A landscape with many valleys, sampled at points; each row gives a point and its height.
A ball rolls from a point to the lowest of its 5 nearest points, and stops where none of them is lower. Distance is the straight distance between rows; heights are no part of it.
j_931 h=7.16: [13,-5,-10,-15,-11,12,-4,7,5,2,19,5,-2,-5,-12,-1,-5,-10,10,-1,-13,-8,9,4,-1,15,6,2,13,-13,8,-12,-3,-11,4,1]
j_945 h=3.79: [-12,-10,9,-1,27,2,-6,-5,9,-1,-16,14,17,-8,9,-10,5,-21,-15,-7,-3,25,-8,-7,-9,11,17,-19,-21,-3,-7,4,4,6,-6,4]
j_658 h=7.53: [5,-8,-7,-7,-8,11,-11,7,8,6,13,8,-4,-7,-12,1,5,-11,5,3,-17,3,8,3,-5,12,7,5,6,-8,7,-6,-2,-8,-4,-3]
j_814 h=4.94: [-21,4,2,11,17,-1,16,-5,-11,2,-12,-5,9,7,25,6,5,13,7,4,20,-2,-11,-6,-4,-2,-7,2,-7,10,3,11,21,2,20,1]
j_249 h=2.67: [-22,6,-5,4,-10,1,14,-6,-17,-8,1,-3,-3,6,-5,-9,3,11,11,-5,11,-8,-7,4,6,1,-20,9,-2,16,1,4,8,12,16,-4]
j_954 h=6.18: [-22,-10,-8,10,8,1,8,-13,-14,0,-6,7,6,3,10,1,7,-3,2,-6,6,5,-8,-9,-8,6,8,-1,3,5,4,9,14,7,-5,12]
j_529 h=3.22: [-11,1,-9,-5,-13,5,13,-7,-15,-12,3,3,-2,4,-15,-11,3,4,11,-7,2,-8,-5,4,8,2,-18,5,6,6,1,-3,3,6,14,-1]
j_444 h=4.65: [12,5,7,9,-5,-7,-6,11,3,3,3,-10,-5,-3,3,7,-7,10,-6,4,1,2,1,0,-1,-15,0,7,-4,2,-8,4,-4,-5,-9,-9]
j_528 h=4.39: [-13,-11,-2,5,12,2,-12,-4,3,6,-7,16,4,-6,1,-6,8,-13,-5,-2,-8,19,-3,-9,-16,12,16,-5,-6,0,0,4,4,5,-11,5]
j_418 h=3.25: [-2,-5,-3,3,-1,-1,-10,7,3,4,-2,6,-4,-1,-3,3,6,-4,-7,5,-6,14,1,0,-2,1,8,8,-7,6,-1,2,3,-4,-12,-2]
j_302 h=5.56: [18,-1,-7,-10,-10,5,-8,6,3,-3,17,-6,-6,0,-13,5,-7,1,6,-5,-10,-6,10,12,6,6,1,4,8,-8,2,-9,-5,-4,-2,-2]
j_479 h=8.51: [4,3,1,8,-1,-8,11,1,-4,-4,-1,-13,-5,-1,7,9,-4,17,5,1,13,-6,-3,-4,4,-15,-6,3,-1,5,-2,5,2,-2,1,-5]
j_747 h=7.00: [31,7,-6,-24,-10,-4,-7,-5,6,0,21,-3,-6,-1,-16,-2,-15,-12,12,-4,-4,-23,3,11,4,12,-1,-8,15,-14,2,-19,-17,3,10,8]
j_530 h=1.65: [24,15,4,-12,-15,-1,1,-7,-2,-10,12,-9,-8,0,-11,-2,-16,-2,5,-9,4,-18,12,11,16,2,-17,-2,11,-7,-2,-13,-14,3,4,3]
j_497 h=5.65: [-23,1,25,3,35,7,17,-1,10,11,-31,4,16,-1,39,-4,3,1,-22,9,1,7,-8,-6,-9,-12,2,-13,-8,-8,-3,7,4,-1,4,-8]
j_426 h=6.56: [11,0,-8,-19,-12,6,4,-3,-2,-5,15,9,-2,1,-19,-9,-5,-8,12,-6,-10,-17,1,5,6,9,-7,0,17,-7,5,-18,-4,-2,17,6]
j_64 h=5.66: [-24,-2,22,5,35,6,13,2,5,8,-24,4,19,-1,32,-5,1,-8,-22,1,4,14,-10,-10,-8,-7,4,-14,-12,-8,-9,6,4,2,3,-2]
j_216 h=5.01: [-4,-7,-11,-3,-10,9,9,-4,-10,-4,6,8,-1,4,-10,-3,4,1,8,-6,-3,-7,-2,-1,2,7,-2,7,9,-3,5,-5,8,1,3,3]
j_63 h=6.01: [-26,-9,-8,12,13,-2,8,-19,-11,-1,-6,9,9,-1,14,-3,7,-8,3,-10,7,6,-10,-11,-12,12,7,-11,0,-1,3,9,15,7,-2,14]
j_277 h=1.30: [-23,3,18,9,31,1,15,0,1,9,-21,-4,17,0,40,3,3,4,-9,6,9,5,-10,-7,-11,-10,3,-5,-3,-8,-1,10,9,1,5,-2]
j_383 h=7.42: [7,-8,-12,-12,-10,12,0,3,3,1,15,7,-2,-2,-14,0,3,-6,11,-1,-15,-6,8,4,-2,13,4,3,14,-9,5,-9,-1,-9,3,1]
j_965 h=6.00: [10,4,6,12,-5,-9,5,6,-3,-2,1,-15,-6,-6,6,8,-8,17,2,2,9,-7,3,0,2,-19,-3,3,1,3,-6,5,-3,-6,-5,-8]
j_489 h=4.22: [-22,-3,8,11,22,-2,2,-4,-5,6,-14,5,12,-1,24,2,2,-8,-8,1,7,13,-9,-6,-10,-3,8,0,-5,-3,-4,6,8,4,-7,7]
j_591 h=7.48: [-13,-13,-15,2,-7,9,8,-9,-7,-1,5,15,2,-3,-7,-2,14,-6,5,-9,-7,2,-3,-9,-11,13,10,-3,10,0,7,0,10,3,-3,10]
j_335 h=6.91: [25,-6,4,-13,-8,9,-26,15,24,0,3,0,-3,2,-14,3,8,-7,-8,16,-19,6,9,7,8,9,11,1,-17,5,1,2,-5,-14,-3,-2]
j_443 h=4.54: [-26,1,0,10,13,-2,11,-10,-14,0,-8,0,8,7,13,3,5,10,6,-2,17,-1,-13,-9,-3,2,-8,-1,-3,7,2,11,16,5,11,5]
j_348 h=6.76: [30,4,-8,-32,-9,-3,-9,0,13,5,24,-3,-4,-9,-17,-4,-14,-13,12,4,-7,-20,1,10,3,14,5,-6,17,-12,8,-20,-15,-3,11,8]
j_773 h=3.55: [23,1,1,-10,-12,7,-23,17,19,-1,7,-6,-8,-2,-15,0,-3,-5,-3,10,-16,2,11,10,7,4,1,7,-9,-2,-3,-4,-11,-12,-5,-7]
j_586 h=3.74: [-19,-9,-13,6,-6,5,11,-11,-13,-3,0,11,1,4,-5,-2,9,0,7,-7,2,0,-5,-8,-3,7,0,0,6,5,5,3,13,7,3,10]
j_541 h=4.21: [-12,6,10,10,17,-9,5,2,1,12,-11,-3,6,0,24,9,0,11,-5,10,11,4,-9,-4,-5,-15,4,6,-3,1,-3,11,7,-1,2,-6]
j_34 h=4.55: [22,20,8,-9,-12,-5,1,-12,-4,-8,0,-13,-8,3,-9,-5,-16,-2,7,-7,8,-22,12,17,13,-2,-22,-11,12,-7,7,-14,-20,8,8,2]
j_610 h=4.37: [-21,2,8,12,19,-6,7,-4,-6,7,-13,-1,9,4,22,8,1,6,-3,5,12,6,-8,-7,-10,-7,6,-1,-5,0,-2,10,10,-3,-2,3]
j_413 h=5.02: [-26,1,17,10,28,0,8,-6,1,6,-22,3,19,-2,32,1,0,-9,-16,4,5,10,-8,-7,-11,-6,5,-9,-7,-7,-2,10,5,2,-3,0]
j_724 h=5.42: [-21,6,7,12,19,-4,15,-5,-10,6,-12,-5,8,7,30,8,3,12,-2,6,15,-2,-9,-11,-5,-7,0,-1,-3,2,4,12,14,0,10,0]
j_695 h=3.88: [24,7,6,4,-10,-4,-6,13,12,-3,3,-17,-9,-3,-3,4,-10,8,-5,2,1,-5,15,8,4,-16,-4,2,-2,1,-7,0,-16,-5,-11,-11]
j_97 h=2.39: [-12,-11,-6,5,2,1,2,-4,-5,1,-4,9,4,0,6,2,7,-3,0,-2,-3,12,-1,-6,-11,3,9,1,4,0,2,6,7,2,-10,6]
j_157 h=4.12: [11,-2,0,-5,-6,4,-19,18,12,2,6,-1,-7,-3,-15,0,0,-4,-6,6,-12,8,8,8,4,4,4,9,-6,-2,0,-3,-5,-8,-6,-4]
j_163 h=5.82: [13,-5,-8,-15,-13,12,-14,11,11,3,16,3,-3,-7,-17,0,0,-12,7,5,-20,-3,6,10,-5,13,4,9,7,-8,7,-9,-5,-11,1,-7]
j_996 h=3.47: [-15,-5,-14,-4,-14,9,15,-9,-13,-4,1,12,0,5,-12,-10,10,-2,8,-7,-3,-4,-5,-4,-1,10,-7,-2,11,5,5,-1,11,4,15,7]
j_818 h=4.43: [-15,-4,-8,7,-2,0,11,-6,-12,-4,-2,3,1,4,1,5,6,8,5,-7,6,-2,-10,-2,1,3,-5,2,1,10,4,6,12,4,3,5]
j_353 h=6.52: [-17,-14,-18,3,-3,7,12,-16,-7,0,0,13,6,-4,-4,-9,13,-11,5,-11,-8,6,-6,-15,-12,12,11,-8,8,4,4,6,14,9,6,11]
j_196 h=4.84: [-1,3,-7,-13,-14,10,11,-5,-13,-8,9,7,-1,4,-19,-12,1,-4,11,-8,-7,-11,-3,5,7,8,-13,6,12,-1,4,-13,0,3,15,1]
j_327 h=5.36: [24,0,-5,-23,-10,3,-14,10,15,2,25,-2,-4,-9,-12,0,-12,-14,11,6,-11,-14,5,13,0,15,3,2,13,-14,9,-16,-14,-10,8,-2]
j_55 h=4.71: [-12,5,-2,11,0,-5,14,-5,-13,-2,-3,-8,2,3,8,2,1,18,10,-2,15,-6,-11,-4,1,-4,-16,2,-5,16,0,8,11,6,12,-4]
j_162 h=6.22: [-16,-5,-3,12,3,0,5,-4,-11,-1,-4,0,0,5,8,8,3,5,2,0,7,3,-6,-9,-4,-1,0,1,2,4,0,8,7,1,-5,6]
j_948 h=5.20: [-18,-10,-3,13,12,-1,-6,-5,-4,0,-4,13,7,-3,6,-1,7,-10,-5,-5,-3,16,-4,-9,-12,9,11,-3,-1,0,-2,8,6,4,-10,7]
j_569 h=3.82: [-12,-4,-4,8,7,-2,-11,4,2,5,-7,10,3,1,-1,4,8,-6,-5,1,-4,17,-1,-6,-10,3,13,1,-3,2,1,2,4,-1,-12,2]
j_693 h=3.42: [-24,-4,-7,9,2,1,13,-12,-14,0,-4,6,3,9,-1,-1,8,6,5,-1,11,4,-9,-12,1,7,-5,0,0,9,2,6,12,7,9,8]
j_522 h=4.62: [26,10,10,4,-11,-10,0,7,8,-2,1,-21,-11,-4,1,3,-16,7,-3,2,4,-9,18,13,2,-17,-8,-3,-1,-2,-3,-2,-19,-4,-11,-9]
j_733 h=5.22: [27,3,6,-5,-9,2,-18,17,22,1,1,-6,-7,-1,-12,3,3,1,-14,13,-11,7,12,8,11,-5,7,1,-18,6,-6,0,-9,-7,-8,-9]
j_316 h=4.96: [22,15,4,-16,-12,-5,-1,-13,-4,-5,9,-7,-9,3,-17,-9,-13,-8,7,-7,3,-21,7,15,14,7,-14,-9,16,-8,4,-19,-19,9,11,3]
j_928 h=6.17: [23,8,-4,-22,-10,1,-1,-6,4,-4,20,-1,-5,-2,-17,-9,-13,-12,9,-5,-3,-21,4,9,11,9,-5,-5,16,-10,3,-21,-14,3,14,6]
j_675 h=5.27: [-21,-5,1,13,12,1,12,-11,-12,-1,-11,2,10,5,18,4,6,5,4,-3,14,4,-9,-11,-5,1,1,-2,1,6,4,11,17,5,6,9]
j_950 h=4.89: [-10,1,4,12,9,-5,6,-2,-5,5,-9,-4,4,1,16,9,0,10,-1,7,11,0,-8,-4,-4,-13,5,7,-2,6,-1,9,11,-5,-1,0]
j_99 h=6.62: [19,7,-1,0,-12,-1,4,0,-2,-11,4,-17,-9,-2,-6,6,-12,10,3,-8,7,-12,13,6,9,-10,-11,-1,8,3,-5,-3,-11,-1,-3,-3]
j_700 h=4.17: [-30,10,-2,7,6,-1,16,-6,-19,-3,-5,-2,3,9,10,-8,4,12,14,0,16,-1,-7,-4,0,1,-24,5,-7,18,0,6,15,13,24,-2]
j_672 h=2.54: [24,4,5,-5,-11,-1,-17,16,13,-4,9,-11,-10,-5,-11,1,-7,0,-7,7,-6,2,14,13,6,-4,1,2,-8,-1,-4,-2,-14,-6,-8,-9]
j_694 h=8.24: [-14,-11,-8,4,6,3,-3,-5,-3,5,1,13,3,-5,2,-4,9,-11,-2,-7,-10,13,-3,-10,-17,12,14,-6,2,-1,2,4,6,5,-8,9]
j_787 h=5.25: [-27,-3,2,15,23,-1,8,-9,-10,4,-13,3,13,2,24,4,3,-3,-4,-1,12,9,-7,-9,-10,1,5,-5,-1,-5,0,12,12,6,-1,7]
j_234 h=4.01: [-4,-5,9,1,16,-3,-12,8,11,10,-15,13,3,4,4,2,6,-1,-20,8,-1,17,-1,-9,-1,-6,15,-6,-19,3,-3,1,1,-3,-10,4]
j_247 h=3.57: [-14,0,10,7,15,-9,-4,2,0,7,-11,5,4,-1,14,2,5,1,-11,9,6,11,-7,-6,-8,-9,7,2,-5,2,-2,5,6,-2,-7,0]
j_807 h=4.73: [-12,-9,-12,4,-5,4,9,-6,-12,-1,2,7,0,4,-6,2,8,4,5,-5,2,-2,-5,-8,-2,8,1,0,5,4,2,1,9,4,0,6]
j_762 h=4.92: [21,11,3,7,-9,-4,3,4,1,-6,2,-18,-12,-5,1,4,-9,11,1,-2,10,-12,11,5,6,-15,-8,-4,0,0,-2,-1,-13,-5,-7,-10]
j_994 h=7.54: [12,9,-3,-15,-12,-1,4,-7,-7,-12,8,-10,-7,3,-17,-11,-8,-3,9,-5,-2,-18,1,10,16,2,-19,0,9,-4,1,-14,-8,5,10,0]
j_176 h=3.77: [-4,1,6,5,9,-7,-9,10,5,9,-8,5,-1,3,5,3,3,0,-12,8,2,15,-3,-3,-2,-10,10,2,-11,6,-2,5,-2,-2,-11,-3]
j_633 h=7.94: [31,10,-7,-33,-10,-5,-3,-1,8,7,21,3,-4,-9,-15,-9,-14,-16,17,1,-3,-23,-2,11,-2,14,2,-11,16,-10,10,-27,-13,0,22,11]
j_186 h=4.31: [26,-4,2,-18,-14,10,-26,16,27,1,10,-3,-4,-6,-18,-1,-2,-12,-3,15,-21,-5,10,17,7,13,6,5,-9,-7,4,-6,-14,-14,0,-7]
j_72 h=5.85: [1,-6,-5,0,-7,8,-5,8,-1,-2,8,4,-5,-1,-8,3,3,-1,6,-3,-9,0,3,0,0,6,3,10,6,-4,4,-4,3,-3,-7,-2]
j_214 h=4.78: [22,0,-5,-16,-11,7,-19,13,14,3,18,-6,-5,-5,-14,0,-5,-9,5,5,-16,-4,8,13,1,7,0,6,2,-13,3,-10,-14,-9,-2,-6]
j_218 h=7.95: [12,5,0,1,-11,-2,10,-3,-7,-11,3,-15,-8,1,-5,3,-7,11,6,-7,9,-14,6,4,13,-6,-16,-1,1,5,-3,-3,-6,3,5,-2]
j_330 h=4.68: [15,11,10,9,-1,-10,-2,13,12,3,-3,-11,-6,-6,5,4,-6,17,-7,8,3,-2,4,0,2,-23,-1,3,-7,6,-11,8,-11,-4,-5,-14]
j_780 h=6.24: [31,5,1,-13,-11,1,-13,7,8,-3,19,-11,-6,-3,-11,1,-16,-8,6,-1,-6,-16,13,16,5,7,-3,0,7,-16,2,-12,-19,-5,-3,0]
j_48 h=6.39: [-27,0,1,12,21,-2,14,-9,-11,4,-12,0,13,4,26,8,3,3,0,-3,16,5,-11,-8,-8,3,1,-4,-2,2,3,11,16,4,5,7]
j_846 h=3.24: [19,6,2,2,-8,-4,-10,11,6,-4,12,-14,-9,-3,-9,5,-9,2,-1,1,-5,0,11,9,6,-9,-2,5,-1,-4,-6,-3,-9,-6,-10,-9]
j_927 h=3.83: [-26,-11,-16,3,-9,11,20,-18,-13,-6,-2,17,7,-1,-8,-15,17,-13,5,-14,-4,3,-11,-12,-13,13,-1,-11,9,8,5,4,17,11,14,11]
j_525 h=4.30: [-16,3,15,9,23,-6,12,-1,-1,10,-17,-4,11,2,31,7,2,6,-7,9,11,5,-8,-6,-10,-14,2,3,-2,-1,-1,7,11,1,5,-3]
j_983 h=2.89: [-5,-6,3,0,8,0,-13,2,11,5,-10,15,2,-2,-1,-1,10,-11,-12,5,-8,22,0,-6,-8,9,13,-3,-10,3,-2,2,1,-1,-12,2]
j_425 h=8.73: [15,-9,-1,-10,-7,9,-24,13,21,3,-4,4,-3,2,-13,3,12,-5,-10,13,-19,14,7,2,5,11,13,-4,-18,7,5,-2,-4,-10,-3,0]
j_160 h=6.26: [-4,-2,1,10,3,-7,6,-2,-7,3,-2,-8,-3,3,9,8,0,12,0,1,8,2,-4,-2,0,-12,0,7,0,5,0,9,7,-3,-2,-4]
j_301 h=5.48: [-17,-3,0,13,12,-4,10,-6,-13,3,-7,-3,5,2,17,7,3,8,1,1,12,0,-8,-10,-5,-3,0,1,-3,5,1,10,10,0,5,4]
j_952 h=5.14: [24,12,3,-7,-10,-4,3,-6,-6,-11,5,-15,-7,2,-10,0,-13,2,3,-7,5,-20,11,13,15,-4,-17,-6,9,-7,-1,-10,-18,5,4,1]
j_995 h=5.16: [29,11,7,0,-12,-5,-7,8,9,-7,9,-18,-10,-4,-4,4,-13,4,-2,-5,3,-10,18,15,8,-6,-9,-2,6,-9,-3,-6,-20,-4,-11,-4]
j_653 h=4.81: [16,7,14,3,8,-9,-5,12,16,15,-11,-3,-1,2,6,-1,-1,15,-16,16,2,3,-5,-6,2,-22,4,2,-14,8,-9,6,-6,-3,-3,-14]
j_847 h=6.21: [20,-1,-7,-20,-9,6,-5,3,6,-3,19,1,-2,-4,-16,1,-9,-7,11,-5,-12,-14,5,9,5,10,0,4,13,-13,5,-15,-7,-6,6,1]
j_800 h=3.48: [-11,-3,9,6,19,-4,-8,-4,4,7,-16,9,6,-1,9,1,5,-7,-12,3,1,14,-5,-5,-7,-3,8,-2,-8,3,-5,7,2,1,-11,3]
j_786 h=4.06: [1,4,12,7,5,-10,-2,9,8,9,-7,-2,0,-1,9,1,0,10,-12,12,4,8,-3,-2,0,-19,5,6,-7,6,-6,7,3,-2,-7,-9]
j_581 h=7.15: [11,-1,-4,0,-8,2,3,0,-6,-7,8,-9,-8,0,-7,9,-8,10,5,-3,-1,-6,6,5,7,-4,-7,8,6,-1,0,-3,-2,-3,-5,-1]
j_478 h=6.85: [23,4,-5,-28,-11,-2,2,0,2,0,20,3,0,-3,-16,-9,-11,-13,14,-3,-5,-20,-2,9,4,11,-2,-2,19,-11,4,-20,-7,1,18,7]
j_970 h=3.95: [4,0,-1,4,-2,-1,-12,11,4,3,4,2,-4,-2,-7,6,-2,2,-5,3,-5,7,6,1,1,-4,4,10,-3,3,-3,0,0,-7,-10,-6]
j_45 h=5.17: [-20,-14,-1,5,20,1,-1,-11,-2,0,-8,11,14,-12,13,-9,6,-20,-3,-12,-5,18,-10,-9,-16,13,17,-12,-6,-7,-5,4,7,10,-9,9]
j_295 h=3.71: [-17,-8,2,4,17,-6,-8,-5,3,2,-11,12,7,-3,9,-6,7,-13,-9,-4,-3,19,-2,-10,-14,6,13,-8,-8,-1,-4,6,4,1,-11,3]
j_307 h=8.23: [16,2,-7,-8,-14,7,4,-2,-4,-9,12,-6,-7,1,-13,-2,-10,3,9,-10,-3,-14,7,8,14,2,-9,2,8,-5,-1,-9,-5,0,5,1]
j_130 h=7.62: [1,-6,-4,5,-7,2,2,0,-9,-2,5,-2,-2,2,-4,6,-1,7,2,1,1,3,-3,-2,2,-4,2,7,3,-1,0,3,4,-3,-7,-3]
j_457 h=7.13: [27,13,3,-5,-12,-4,-3,0,4,-8,6,-15,-11,-1,-9,5,-15,0,5,-10,5,-12,17,13,8,-2,-9,-3,7,-9,3,-11,-19,1,-6,-1]
j_727 h=4.51: [-12,5,21,5,28,-3,8,3,9,14,-22,3,11,2,34,1,3,3,-16,14,2,2,-7,-9,-2,-16,4,-1,-7,-3,-4,7,4,-4,4,-7]
j_646 h=6.82: [22,5,-1,-2,-9,1,-2,4,-1,-8,10,-12,-9,-4,-7,2,-14,3,4,-6,1,-14,13,13,7,-1,-8,2,7,-8,-1,-8,-12,-2,-4,-3]
j_796 h=5.61: [2,1,1,8,-3,-2,-1,7,-3,-1,2,-8,-6,2,0,8,-2,10,0,3,2,1,-1,0,2,-10,1,11,-1,0,-3,2,2,-5,-9,-3]
j_821 h=3.26: [-24,-9,-15,2,-4,5,14,-14,-15,-4,-1,13,4,6,-4,-10,11,-1,6,-9,1,-1,-10,-9,-4,9,-7,-3,5,10,4,3,14,11,11,8]
j_557 h=7.74: [0,-7,-11,-2,-8,10,-5,3,5,1,8,9,-5,-2,-8,1,7,-6,3,-1,-14,5,5,-1,-7,9,11,5,7,-5,6,2,1,-5,-6,0]
j_567 h=5.28: [25,6,-1,-14,-10,-3,-5,-1,2,-7,19,-8,-6,0,-14,-1,-16,-6,7,-6,-2,-17,11,13,10,7,-7,1,13,-12,4,-15,-16,-1,0,3]
j_568 h=7.27: [-7,-3,-2,8,-4,1,9,-4,-12,-5,-1,-6,0,5,4,7,1,14,7,2,13,-2,-5,-3,3,-8,-4,8,-1,8,-1,5,10,0,0,1]
j_90 h=4.29: [-5,6,15,5,13,-13,2,4,8,13,-14,0,7,1,21,3,0,10,-12,15,5,5,-8,-8,-3,-22,6,5,-5,3,-6,6,1,0,1,-11]
j_947 h=5.92: [-2,1,-4,-5,-12,4,8,-6,-12,-10,6,-3,-1,5,-10,-4,-2,8,13,-8,1,-12,1,5,11,-1,-14,4,6,1,-1,-6,0,3,8,-1]
j_38 h=5.53: [-17,-4,16,3,29,1,1,-2,7,8,-20,9,16,0,20,-4,4,-11,-19,3,4,16,-9,-11,-6,-6,9,-12,-16,-3,-6,7,2,-1,-4,2]
j_126 h=6.99: [7,2,-4,-11,-14,7,9,-6,-10,-13,9,-2,-2,4,-13,-9,-7,2,11,-12,-1,-15,1,7,11,2,-14,2,9,-1,0,-10,-4,4,13,-1]
j_890 h=3.60: [4,-6,-1,-2,-3,6,-15,12,13,5,3,10,-4,-2,-12,0,8,-8,-7,8,-15,13,7,1,-5,10,6,2,-8,3,2,0,-1,-8,-9,-4]
j_346 h=5.10: [16,2,6,0,-2,-4,-15,12,16,4,-4,-2,-4,3,-5,2,1,9,-15,11,-5,9,6,-3,9,-12,10,3,-16,10,-7,3,-2,-7,-7,-10]
j_929 h=8.03: [-20,-15,-12,7,11,-2,3,-17,-8,-3,-1,12,7,-8,8,-8,9,-13,4,-16,-5,12,-10,-14,-18,15,17,-10,5,-4,-1,6,9,8,-4,8]
j_168 h=5.12: [13,-2,1,-12,-9,9,-22,13,18,2,10,1,-5,-3,-18,1,2,-9,0,12,-21,6,10,6,0,11,8,4,-6,-2,6,-4,-7,-12,-3,-6]
j_823 h=4.16: [8,4,10,1,6,-8,-11,11,13,8,-7,3,0,4,3,2,2,5,-18,13,-2,11,-2,-5,5,-14,9,1,-16,8,-5,8,-1,-1,-9,-6]
j_520 h=4.08: [-30,3,-5,9,8,0,15,-13,-15,2,-9,2,7,9,11,0,8,9,8,-2,17,-1,-12,-9,-3,8,-11,-2,-6,11,4,9,17,9,15,7]
j_344 h=4.20: [9,-3,-1,0,-8,4,-8,8,-2,-2,9,0,-8,-2,-9,5,2,1,3,0,-8,0,5,5,4,-1,2,10,0,-5,-2,-1,-1,-7,-9,-5]
j_914 h=3.94: [-14,-7,-13,0,-14,6,11,-6,-12,-8,1,6,-1,8,-10,-1,6,4,6,-5,-1,-4,-5,-1,6,6,-8,4,5,4,2,-2,6,5,5,3]
j_142 h=5.60: [27,12,0,-11,-11,-6,-6,-7,5,-6,12,-13,-9,0,-12,-1,-15,-5,5,-7,3,-19,11,13,15,4,-12,-6,11,-12,6,-15,-21,5,2,3]
j_651 h=6.79: [-10,-10,-8,4,-1,3,-8,0,0,2,2,10,-2,-4,-6,0,9,-6,-1,0,-13,11,2,-6,-10,10,14,1,2,-2,2,3,6,-1,-11,1]
j_743 h=6.16: [31,7,-2,-19,-9,-3,-13,2,11,-4,22,-8,-4,-7,-11,0,-15,-12,9,-1,-6,-16,8,16,5,11,1,3,11,-14,2,-16,-17,-5,3,3]
j_583 h=3.93: [-27,-11,-10,5,2,3,16,-19,-16,-8,-3,15,7,4,2,-7,11,-2,5,-6,4,2,-10,-13,-5,10,1,-8,2,6,3,9,16,11,6,12]
j_776 h=7.56: [-3,-11,-10,-1,-8,5,1,1,-5,1,9,10,-4,0,-8,4,6,-2,8,-5,-7,3,3,-3,-3,10,6,4,7,-3,4,0,3,-2,-5,4]
j_243 h=2.94: [-32,0,-9,4,-5,4,15,-7,-15,-4,-1,6,4,7,-2,-10,11,7,10,-5,7,-1,-8,-4,0,3,-15,0,0,14,4,4,12,13,12,2]
j_49 h=3.86: [-20,4,12,11,23,-4,6,-2,0,10,-14,3,11,0,25,6,1,1,-6,7,11,7,-8,-8,-8,-7,6,-2,-4,-3,-2,10,6,0,-4,3]
j_555 h=4.45: [12,14,2,-5,-15,0,9,-9,-6,-13,-1,-16,-8,0,-6,-5,-7,4,8,-12,8,-15,8,12,16,-5,-24,-4,3,2,1,-9,-15,6,10,-2]
j_894 h=3.87: [-21,-3,3,9,19,-3,-5,-4,-2,5,-12,12,7,-4,11,-3,6,-12,-8,-2,3,17,-7,-8,-12,3,14,-6,-5,-3,-4,8,4,6,-9,4]
j_526 h=1.12: [0,-4,2,-1,1,3,-18,8,12,7,-5,10,0,2,-9,-1,12,-6,-6,5,-13,17,7,-3,-1,10,11,0,-11,3,0,2,-1,-4,-9,1]
j_137 h=3.17: [15,2,3,2,-7,1,-12,12,7,-4,5,-8,-9,-4,-9,2,-4,2,-3,3,-7,1,10,7,4,-5,-2,9,-5,0,-4,-2,-9,-7,-10,-11]
j_850 h=6.02: [-16,-5,-2,9,7,-4,-1,-4,-4,0,-4,4,4,2,6,4,5,1,-3,-2,5,5,-4,-7,-4,-2,8,5,-1,1,0,8,9,0,-9,6]
j_384 h=4.42: [14,5,7,5,-5,-8,-8,12,7,2,0,-8,-6,-4,-1,4,-3,9,-11,5,-1,1,5,4,-1,-19,-1,7,-8,3,-7,3,-8,-4,-11,-10]
j_692 h=6.19: [28,9,11,4,-2,-10,-10,18,24,5,-4,-12,-4,5,-2,3,-4,15,-17,17,0,2,7,1,8,-22,1,-4,-15,9,-10,3,-15,-5,-6,-17]
j_987 h=2.73: [-20,-12,-3,11,15,-4,2,-10,-4,2,-7,11,10,-6,10,-4,6,-10,-3,-7,-2,14,-5,-10,-12,9,13,-7,0,-3,-1,8,6,8,-11,7]
j_458 h=6.13: [-21,-7,-2,10,11,-1,7,-10,-13,1,-6,4,8,3,16,4,6,0,1,-3,12,5,-10,-11,-6,2,4,0,-1,2,2,11,14,3,-4,7]
j_869 h=3.68: [-6,6,0,4,-9,-2,14,-6,-12,-9,-3,-11,-3,6,0,-2,-2,15,10,-4,13,-8,-4,3,12,-6,-19,3,-5,14,-2,0,2,6,13,-4]
j_369 h=1.49: [13,20,7,-6,-17,-6,8,-9,-6,-12,-2,-13,-7,0,-5,-5,-8,0,8,-10,9,-19,11,19,16,-4,-32,-8,8,-2,3,-7,-17,10,8,-4]
j_587 h=3.34: [-13,-5,7,2,17,-3,-12,0,9,5,-17,15,7,-3,7,-4,8,-15,-13,4,-3,21,-3,-7,-7,6,17,-7,-13,2,-2,6,1,2,-11,7]
j_505 h=1.61: [5,8,0,-5,-14,1,8,-4,-10,-15,3,-6,-5,3,-13,-6,-6,7,11,-10,2,-13,1,7,16,-3,-17,0,7,1,-1,-9,-7,6,12,-5]
j_614 h=4.00: [10,-2,2,-3,-1,1,-17,13,14,5,-3,3,-3,1,-6,2,8,-1,-14,12,-7,15,4,1,4,-2,8,1,-15,6,-1,1,-1,-4,-8,-5]
j_752 h=4.36: [3,-3,7,-2,7,-2,-15,9,10,8,-11,10,3,7,0,3,10,1,-19,10,-4,18,-4,-7,1,-4,13,-3,-16,7,-4,3,-1,-5,-8,-1]
j_362 h=4.75: [-3,0,7,10,6,-10,4,5,-3,3,-3,-4,-5,2,10,6,2,12,-4,5,5,4,-5,-3,0,-15,1,10,-2,2,-2,6,3,-1,-7,-4]
j_650 h=5.40: [30,12,13,1,-14,-8,-11,19,21,3,-1,-17,-10,-1,-7,0,-10,8,-14,8,-1,0,14,7,7,-21,-4,-1,-11,-1,-9,0,-19,-7,-10,-16]
j_151 h=5.86: [-1,-7,-15,-12,-15,12,12,-4,-9,-4,7,12,1,2,-19,-10,3,-6,9,-8,-9,-6,-5,-1,-1,11,-3,-2,15,-1,8,-11,5,0,20,8]
j_815 h=6.96: [2,8,-1,9,-4,-2,12,1,-10,-7,-2,-14,-2,2,2,5,-5,19,9,-4,14,-9,-6,-1,6,-9,-14,5,-1,11,-4,5,3,1,4,0]
j_167 h=3.43: [-20,-10,-18,-1,-12,9,16,-12,-12,-3,-2,14,4,2,-9,-10,15,-6,6,-9,-6,-2,-7,-7,-7,10,-3,-4,9,7,4,0,14,7,11,9]
j_475 h=4.53: [5,5,8,11,6,-12,1,6,5,8,-6,-8,-2,-4,12,9,-3,17,-4,9,7,0,-3,-1,-2,-22,3,8,-4,5,-10,11,0,-2,-2,-12]

For each start below, name the point where the ball stops.
j_786 -> j_526
j_90 -> j_526
j_38 -> j_526
j_383 -> j_672
j_675 -> j_249
j_823 -> j_526
j_348 -> j_672
j_776 -> j_249
j_557 -> j_672
j_162 -> j_249
j_658 -> j_672
j_568 -> j_249

Call two points neighbours if one is among the 5 nearest of the other. Go from one point of each pair to the other, from neighbour to neighbour, staying as low as possible. Name the highest point that can't be avoided.
j_987, j_277 -> j_49
j_526, j_987 -> j_295
j_987, j_97 -> j_569
j_526, j_672 -> j_970
